Points on a hilly landscape, in no order, each with its height.
From any point a climber steps to the highest of the 2 points nearest to it. It stops when none of these is higher. Distance is the straight distance between rows; heights are no part of it.
Q_734 h=147: [142, 151, 113, 109, 168,  72, 115,  94, 172, 127, 140, 140, 133, 116, 135,
 154, 139, 150, 136,  93]
Q_57 h=350: [ 83, 113, 137, 143, 128, 135, 149, 146,  94, 136, 109, 129, 130, 108, 122,
 130, 169, 135,  95, 140]
Q_470 h=515: [129, 153, 120, 112,  78, 162, 155, 188, 147, 119,  77, 155, 113, 157, 146,
 170, 126, 140, 145, 112]
Q_226 h=525: [167, 116,  86, 140, 113, 132, 133, 130,  66, 165, 137, 110, 113, 130, 122,
  85, 143, 103,  90, 137]
Q_358 h=294: [106, 131, 107, 108, 181, 106, 127, 111,  94, 116, 174, 118,  89, 132,  96,
 105, 119, 103, 150, 136]
Q_472 h=801: [150,  98, 130, 163, 124, 159, 121, 215,  73, 112, 107, 161,  85, 106, 116,
 152, 124, 142, 129, 117]
Q_210 h=499: [158, 144,  91, 163, 132, 133,  82, 119, 141, 177, 134,  95, 145, 139, 166,
 122, 104, 128, 161, 153]
Q_211 h=125: [145, 174, 119, 126, 167,  69, 145,  78, 148, 149, 135, 138, 133, 133, 145,
 124, 124, 147, 110,  83]
Q_394 h=542: [147, 134,  97, 166, 111, 124,  82, 137, 126, 164, 118, 120, 144, 119, 179,
 140, 126, 142, 134, 140]
Q_901 h=407: [184, 142, 161, 121, 130, 116, 155,  96, 146, 107, 163, 174, 121, 136, 123,
 122, 104, 130, 114, 127]
Q_524 h=718: [152, 121, 155, 122, 145, 159, 144, 184, 103, 149,  83, 172, 124, 122, 109,
 129, 155, 169, 111, 108]
Q_238 h=86: [133, 127,  51, 158, 138, 148,  79, 134, 113, 162, 177,  90,  95, 100, 123,
 122, 151, 116, 157, 170]
Q_127 h=444: [142, 142, 103, 148, 146, 134,  88, 114, 140, 138, 147, 107, 124, 140, 135,
 115,  84, 113, 150, 153]
Q_200 h=645: [111, 144, 120, 180,  84, 141, 117, 174, 158, 152, 101, 141, 149,  92, 181,
 166, 129, 163, 158, 148]
Q_409 h=365: [126, 116, 167, 139, 151,  96, 134, 108, 171,  65, 132, 141, 127, 112,  96,
 137, 112, 113, 159,  90]
Q_889 h=533: [112,  77,  97, 102, 114, 131, 105, 130,  77, 140, 146,  88, 122, 123,  96,
 105, 173,  84, 107, 139]
Q_757 h=396: [128, 106, 125, 137,  90, 125, 110, 172, 104, 132,  74, 120, 130, 132, 156,
 132,  96, 113, 144, 117]
Q_776 h=618: [116, 143, 124, 123,  83, 171, 163, 164, 139, 134,  90, 132, 135, 141, 146,
 150, 130, 136, 126, 160]
Q_388 h=630: [171, 100, 159, 134, 141, 159, 142, 186,  83, 104, 123, 181,  92, 120, 108,
 127, 103, 143, 124, 119]
Q_663 h=514: [ 99, 105, 147, 135, 115, 110, 102, 128, 154,  99, 114, 112, 142, 123, 130,
 141, 108, 109, 150, 116]
Q_808 h=496: [ 90, 123, 146, 125, 137, 141, 115, 115, 177, 127,  93,  96, 168, 112, 123,
 130, 158, 152, 140, 127]
Q_632 h=205: [112, 153, 115, 138, 128, 120, 143,  84, 126, 162, 117,  80, 160, 147, 167,
 120, 105, 113, 124, 123]
Q_660 h=652: [143, 132, 169, 124, 126, 146, 176, 170, 126, 142,  77, 171, 141, 129, 112,
 111, 123, 148, 118,  84]
Q_912 h=716: [109, 147, 128, 172,  84, 161, 151, 156, 163, 142,  87, 119, 146, 125, 169,
 152, 126, 147, 153, 156]
Q_926 h=56: [134, 114,  66, 150, 111, 147,  79, 132, 107, 144, 154,  84, 123, 117, 142,
 122, 134,  98, 140, 165]
Q_436 h=631: [144, 136, 159, 111, 111,  99, 152,  93, 167, 118, 123, 142, 153, 134, 129,
 117, 122, 118, 118, 104]
Q_636 h=172: [119, 130, 116, 133, 135, 132, 134, 102,  93, 166, 132,  89, 146, 148, 143,
  85, 121,  98, 117, 117]
Q_283 h=448: [103,  91, 145, 124, 115, 129, 112, 161, 111, 126,  92, 125, 134, 131, 131,
 129, 126, 113, 130, 109]
Q_223 h=378: [140, 122, 154, 105,  82, 131, 152, 155, 119, 138,  85, 142, 142, 158, 139,
 110,  99, 114, 132,  91]
Q_353 h=513: [117, 134, 148, 113, 127, 132, 136,  92, 207, 108, 122, 106, 156, 122, 103,
 128, 147, 140, 139, 136]
Q_498 h=220: [ 98, 142, 108, 125, 191,  87, 104, 110, 139, 118, 144, 113, 108, 130, 123,
 123, 103, 124, 172, 113]
Q_774 h=406: [161, 158, 143, 140, 120, 124, 155, 109, 115, 124, 159, 155, 126, 138, 139,
 115, 105, 136,  96, 143]
Q_570 h=746: [ 99, 192, 118, 144, 144,  98, 173,  71, 172, 135, 132, 110, 143, 120, 134,
 132, 135, 132, 133, 113]
Q_970 h=327: [163, 134, 162, 106,  81, 135, 156, 142, 139, 109,  95, 157, 132, 136, 134,
 145, 120, 138, 113, 105]
Q_45 h=242: [121, 155, 107, 145, 106, 148, 132,  89, 147, 153, 136,  82, 147, 157, 179,
 138,  98, 111, 149, 151]
Q_993 h=588: [117, 117, 122, 143, 113, 131,  97, 127, 139, 149, 101, 102, 149, 124, 157,
 134, 131, 135, 134, 138]
Q_366 h=415: [130, 139, 129, 142, 155, 100, 137, 106,  91, 152, 133, 146, 124, 127, 133,
 100, 123, 126, 109,  94]
Q_656 h=320: [ 86, 116, 135, 149, 187, 108, 122, 112,  81, 138, 151, 129, 126, 116, 101,
  73, 125, 100, 142,  94]
Q_902 h=361: [110,  99, 154, 103, 130, 103, 122, 108, 118,  93, 157, 135, 128, 141, 114,
 100,  97,  99, 147, 111]
Q_582 h=612: [109, 174, 121, 115, 138, 101, 158,  71, 201, 115, 147, 107, 150, 128, 114,
 143, 145, 130, 145, 136]
Q_439 h=165: [134, 130,  62,  90, 165, 113, 114, 103,  96, 153, 179,  97,  88, 143,  97,
 111, 155, 109, 126, 154]
Q_745 h=623: [125,  69, 110,  95, 100, 127,  86, 131,  98, 138, 129, 104, 138, 138, 125,
 129, 163, 108, 109, 133]
Q_571 h=267: [ 92, 109, 119, 145, 186,  88, 107, 115, 107, 118, 143, 132, 111, 110, 115,
 118, 128, 121, 152,  99]
Q_830 h=624: [119, 151, 163, 128, 113, 158, 176, 148, 153, 126,  73, 139, 144, 128, 113,
 116, 130, 140, 124, 112]
Q_754 h=311: [148, 146, 142, 149, 161,  92, 131, 105, 168,  74, 151, 155, 113, 104, 113,
 151, 112, 144, 151, 105]
Q_849 h=291: [133, 139, 120, 137,  75, 144, 125, 121, 137, 133, 135, 114, 134, 146, 167,
 142,  97, 113, 127, 157]
Q_716 h=408: [129, 167, 109, 204, 133, 125, 136, 124, 112, 169, 117, 122, 120, 112, 175,
 134, 115, 133, 113, 149]
Q_516 h=264: [149, 155, 117, 131, 129,  85, 143,  83, 170,  70, 180, 153, 119, 114, 130,
 167, 120, 133, 142, 123]
Q_673 h=466: [162, 130, 128, 132, 109, 135, 144, 118,  80, 144, 151, 131, 121, 140, 130,
  97, 118,  99,  93, 151]
Q_831 h=540: [ 76,  95, 134,  91, 119, 124, 121, 114, 131, 113, 137, 126, 148, 117, 123,
 144, 176, 133, 104, 127]
Q_585 h=615: [100, 176, 108, 148, 141,  73, 158,  87, 148, 120, 139, 132, 120, 109, 152,
 163, 125, 137, 133, 112]
Q_271 h=539: [162, 119, 165, 142, 120, 149, 141, 162, 125, 104, 129, 172, 107, 116, 118,
 146, 113, 152, 117, 140]
Q_717 h=617: [169,  95,  77, 121,  78, 159, 112, 163,  77, 158, 115,  95, 109, 129, 118,
 111, 149, 103, 100, 142]
Q_950 h=436: [ 95, 115, 148, 137, 140,  96, 127, 107, 143,  75, 143, 131, 114, 120, 124,
 131,  94,  97, 155, 112]
Q_98 h=650: [ 91,  98, 116, 114, 130, 136, 116, 126, 108, 118, 155, 111, 118, 115, 112,
 129, 168, 112, 119, 158]
Q_523 h=625: [106, 104, 152,  97, 141, 145, 127, 130, 124, 157,  97, 116, 161, 133, 107,
  93, 163, 131, 113, 107]
Q_707 h=633: [141, 102, 131, 129, 107, 150, 115, 211,  99, 100,  98, 178,  89, 135, 126,
 185, 126, 137, 140,  99]
Q_50 h=605: [158, 128, 159,  93, 135, 165, 134, 139, 167, 124, 113, 149, 146, 128,  91,
 124, 155, 168, 106, 139]
Q_661 h=559: [133, 118, 152, 100, 113, 121, 127, 105, 153,  90, 140, 139, 138, 122, 127,
 137, 137, 126, 114, 125]
Q_493 h=507: [121, 132, 122,  99,  87, 159, 125, 203, 127,  95,  79, 170,  96, 167, 126,
 182, 117, 123, 153,  97]
Q_628 h=400: [107, 138, 154, 133, 123, 148, 162, 147, 128, 116, 121, 151, 124, 105, 120,
 151, 166, 159,  93, 152]
Q_683 h=557: [143, 129, 155,  82, 125, 163, 122, 115, 180, 134, 120, 116, 160, 151, 106,
 109, 138, 146, 113, 161]
Q_780 h=222: [125, 162, 115, 118, 135, 104, 133,  97, 156, 108, 180, 141, 115, 127, 135,
 146, 133, 131, 128, 150]
Q_126 h=796: [134,  92, 113, 141, 146, 136,  91, 140, 105, 139, 150, 133, 113, 107, 126,
 135, 156, 142, 111, 149]
Q_252 h=653: [150, 110, 166, 104, 145, 154, 135, 168, 159, 114,  84, 155, 141, 131, 107,
 141, 148, 173, 117, 106]
Q_117 h=737: [158,  86,  95,  88,  92, 155,  91, 164,  91, 134, 124, 113, 116, 146, 115,
 123, 138, 117, 113, 146]
Q_532 h=526: [115, 177,  92, 157, 160,  87, 127, 105, 117, 144, 150, 125, 113, 119, 156,
 152, 122, 137, 132, 137]
Q_175 h=176: [103, 154, 118, 119, 170,  79, 119,  84, 172, 123, 125, 104, 135, 118, 136,
 135, 122, 130, 156, 102]
Q_99 h=180: [139, 139, 136, 124, 127, 140, 108, 112, 174,  85, 180, 147, 115, 118, 118,
 146, 118, 139, 152, 171]
Q_528 h=462: [121, 116, 157, 158, 124, 166, 157, 187, 106, 103, 122, 168,  97,  96, 117,
 155, 147, 157, 109, 157]
Q_494 h=215: [ 89, 145,  82,  83, 168, 102, 135,  99, 108, 141, 182, 105, 102, 131, 108,
 126, 155, 118, 136, 144]
Q_276 h=431: [133, 126, 152, 113,  88, 151, 139, 136, 130, 140, 103, 115, 153, 158, 130,
  96,  90, 113, 134, 131]
Q_612 h=703: [133, 118, 128, 141, 161, 100, 100, 117, 124, 130, 133, 141, 131, 109, 121,
 144, 150, 157, 115, 116]
Q_712 h=497: [130, 145, 156,  99, 113, 161, 147, 106, 173, 125, 115, 100, 161, 160, 117,
 102, 107, 124, 132, 133]
Q_994 h=368: [122, 133, 127, 139, 164, 131, 108, 108, 114, 123, 163, 116, 105, 128,  97,
 101, 107, 108, 151, 157]
Q_910 h=713: [121, 130, 160, 109, 117, 124, 175, 122, 133, 135, 108, 141, 163, 140, 121,
  98, 128, 127, 104, 102]
Q_497 h=289: [136, 100, 160, 108, 145, 121, 120, 122,  92,  89, 181, 145, 107, 135,  91,
 100, 111,  99, 123, 133]
Q_148 h=460: [123, 173, 123, 170, 152, 102, 155, 104,  98, 156, 139, 131, 111, 129, 153,
 118, 110, 121, 110, 123]
Q_925 h=491: [121,  90, 153,  72,  98, 147, 121, 131, 134,  96, 140, 131, 142, 138, 109,
 142, 162, 140, 109, 134]
Q_702 h=644: [126,  99, 134, 119, 129, 127, 102, 140, 140, 138, 107, 132, 152, 115, 138,
 147, 164, 163, 117, 123]
Q_971 h=371: [115, 100, 142, 153, 155, 112, 125, 139,  68, 148, 134, 140, 123, 114, 112,
  90, 125, 103, 117, 100]
Q_535 h=346: [159, 122, 118, 133,  76, 141, 121, 160, 123, 140,  95, 135, 135, 145, 166,
 140,  98, 130, 127, 133]
Q_744 h=122: [127, 133,  48, 120, 162, 120,  82, 117, 115, 154, 173,  93,  90, 133, 124,
 129, 135, 118, 162, 156]
Q_465 h=141: [141, 114,  94, 147, 112, 163, 124, 129,  83, 172, 115,  65, 144, 154, 142,
 103, 124,  99, 115, 143]
Q_692 h=465: [196, 123, 184, 131, 122, 128, 141, 135, 139,  91, 136, 175, 122, 134, 126,
 130,  92, 136, 117, 109]
Q_83 h=561: [ 96, 133, 155, 128, 158, 150, 145, 118, 138, 148, 104, 107, 157, 117, 108,
 100, 144, 147, 121, 131]

Where does a climber stop that starts at each point below?
Q_734 | Q_570
Q_238 | Q_126
Q_636 | Q_663
Q_497 | Q_126
Q_926 | Q_126

Call two points neighbours if one is among the 2 nearest of the other. Go from one point of each pair to the other, from neighbour to neighbour, staying as high as possible. Name the lowest point that can't be avoided.
Q_524, Q_910 | Q_830
Q_472, Q_950 | Q_497
Q_98, Q_117 | Q_889
Q_524, Q_472 | Q_925
Q_910, Q_570 | Q_808
Q_98, Q_472 | Q_493
Q_912, Q_98 | Q_394
